Points, in no order, along strands that fork, close into loops and pass close to each other.
Points whose rows are less than 32.3 apart are linked; no others are. Some points are linked to none.
<490>: [-49.9  11.0 -18.9  -4.0   8.8 -39.1  55.2  23.8  30.6  -1.5]
<337>: [-15.5  -2.9   5.1   4.9  -3.7  -3.8  26.1   3.1   0.9  20.3]
<261>: [-32.1 -48.5 -29.2  11.2  15.3  -0.4  35.2   8.5  15.4  42.1]
<209>: [ 40.6  13.2  21.1 -14.0  -2.5   0.3 -54.6  -2.1 -26.4 -25.9]
<61>: [ 47.5   9.8  26.9 -24.3  -4.3  -9.8 -65.8   3.3 -26.1 -34.0]
<99>: [ -4.6  15.0  23.2  -7.1 -18.0 -13.9  29.2   6.6  -2.6   0.6]
<75>: [ 48.7  23.1   3.6 -14.7   8.6   5.5 -73.9  -7.3 -10.9 -30.1]
<235>: [-16.6  18.5  13.3  -6.1 -13.1 -20.2  38.5  12.7   6.7  -0.1]
<36>: [ 25.3   8.1  -9.3   4.3  13.1  19.5 -51.0 -13.9 -12.0 -10.2]
<207>: [  4.5 -16.7 -16.2  15.2  16.7  19.1 -38.2 -14.4  -9.5  16.6]
<130>: [-27.7  14.3 -11.6   2.7  -5.7 -11.0  48.3   6.3  28.1  -3.6]
<563>: [-26.0 -55.3 -33.8  14.4  15.3  12.5  23.7   2.4  13.8  40.6]
<422>: [ -6.9 -19.6 -13.0  19.9   3.2  28.2   1.3 -15.6   9.3  12.9]
<406>: [-31.8 -28.6 -20.9   9.4  12.0  -2.3  38.6   6.0  15.3  33.3]
<67>: [-21.9 -19.0 -10.7   9.2   4.1   5.2  25.2  -1.7  10.1  23.6]
<278>: [  6.9  11.1  30.7 -11.0 -18.4 -15.1  14.4   5.9 -17.3  -4.1]
<129>: [-31.8   3.0  -8.6   1.8  -1.0 -11.9  45.7   7.7  25.0   9.8]
<320>: [-25.2  26.7   8.3  -9.8 -10.6 -35.8  48.1  17.3  15.6  -6.0]
<69>: [ 18.7  15.3  -2.6   5.8 -12.9  43.4   7.5 -25.6   9.5 -26.1]
<76>: [-38.4 -12.3   1.4  -7.7  11.5 -47.7  44.9  32.0  -2.7  40.5]
<63>: [ 13.2   6.0 -12.0  11.4 -10.8  44.0   0.8 -26.6  10.4 -17.2]
<91>: [-35.6  20.8 -18.1   2.0  -5.7 -12.1  54.9   4.3  36.9 -15.7]
<478>: [ 34.3  -8.6  39.7 -36.9  -9.7 -39.0 -79.2  10.4 -37.3 -31.7]
<502>: [-45.6  22.6 -11.0  -4.1   3.0 -43.9  51.8  23.8  25.2  -8.1]
<424>: [ 26.8   6.2  14.7  -5.6   3.2  -3.7 -52.7  -2.6 -27.6  -4.9]
<324>: [ 14.9   6.5  20.3  -1.3  -7.0   1.3 -12.3  -1.2 -22.3   1.0]
<180>: [-39.3  33.0   3.1  -9.5  -4.8 -46.7  52.2  26.7  21.7 -15.0]
<13>: [ 37.4  23.2  10.4  -4.2 -12.3  35.0  -7.9 -14.6  -5.0 -37.5]
<307>: [ 49.5  13.5  21.3 -29.0   1.5 -17.2 -78.5   4.5 -20.6 -34.9]
<227>: [-27.4 -14.6  18.0  -8.4   1.4 -51.5  34.7  33.9 -14.9  43.7]
<503>: [  6.9 -15.1 -18.0  15.6  11.4  30.8 -30.9 -20.6   1.3  11.4]
<216>: [ 14.3  20.4  19.2  -7.2 -20.8  13.9  20.8  -7.4  -0.3 -20.0]
<108>: [-16.6 -61.0 -34.7  20.8  12.8  22.2   8.3  -6.2  13.3  36.1]
<147>: [-12.1 -47.4 -32.5  25.0  13.1  30.1  -2.6 -12.7  12.4  24.7]
<381>: [ -8.3 -37.0 -27.2  26.7   6.6  35.9  -4.3 -17.6  16.3  15.4]
<213>: [-40.5  -1.3   2.0  -6.7   5.9 -43.5  43.4  24.1   8.7  26.7]
<495>: [ 35.3  14.0  17.8  -7.1  -4.5  11.5 -34.5  -8.4 -20.9 -25.1]
<489>: [  7.0  -9.7  -3.1   8.6  16.5   9.8 -37.1  -5.2 -17.8  17.6]
<128>: [  3.0   1.8   9.8   3.4  -6.0   7.0   2.4  -3.0 -12.1   9.3]
<31>: [ 36.7  22.5  17.1  -5.4 -12.2  22.5 -13.0  -8.6 -12.2 -32.2]
<276>: [-5.1 -8.2 -4.1 11.6  0.0 19.9  5.6 -9.9  0.0 12.4]
<224>: [ 23.0  24.0   5.9   1.6 -14.0  37.9  10.9 -16.8   5.3 -32.0]
<500>: [ 16.6  -5.7 -21.3  17.7   7.1  40.8 -34.1 -27.1   4.9  -7.9]
<479>: [ 51.7  20.3   6.3 -27.4   8.9 -13.1 -85.8   1.4 -12.2 -32.4]
<177>: [ 18.1   0.6   8.5   2.8   8.6  -1.5 -44.4  -2.3 -25.4   8.8]
<439>: [ 11.3   6.1  31.8  -7.9 -15.2 -12.5  -3.5   5.5 -22.7   0.5]
<148>: [-46.0   2.2  -8.3  -1.6   8.7 -40.2  51.0  26.6  18.2  19.3]
<18>: [ 13.3  -1.4 -14.5  15.1  -3.9  39.4 -14.2 -25.4   3.8 -10.8]

A piece is all that can be reached along the links. How many separate loops has the piece of each point below (a circle has one, a figure eight two, a Y none), and how many tips (points with one link)?
<180>: loops 0, tips 2
<424>: loops 1, tips 1
<91>: loops 0, tips 2

A fork is a point with three links, a tip a point with one. Leave the first point through the second and follow the links. Name the first fork or tip that comes.
<320>; <180>: <227>
<18>; <63>: <209>
<61>; <307>: <75>
<108>; <563>: <337>

Name the points in between on the shortest way along the links from the first point to the second, in order.
<261>; <128>: <563> <108> <147> <381> <422> <276>
<490>; <278>: <502> <180> <320> <235> <99>
<31>; <424>: <495> <209>
<69>; <207>: <63> <18> <500> <503>
<495>; <224>: <31> <13>
<337>; <563>: <67> <406> <261>
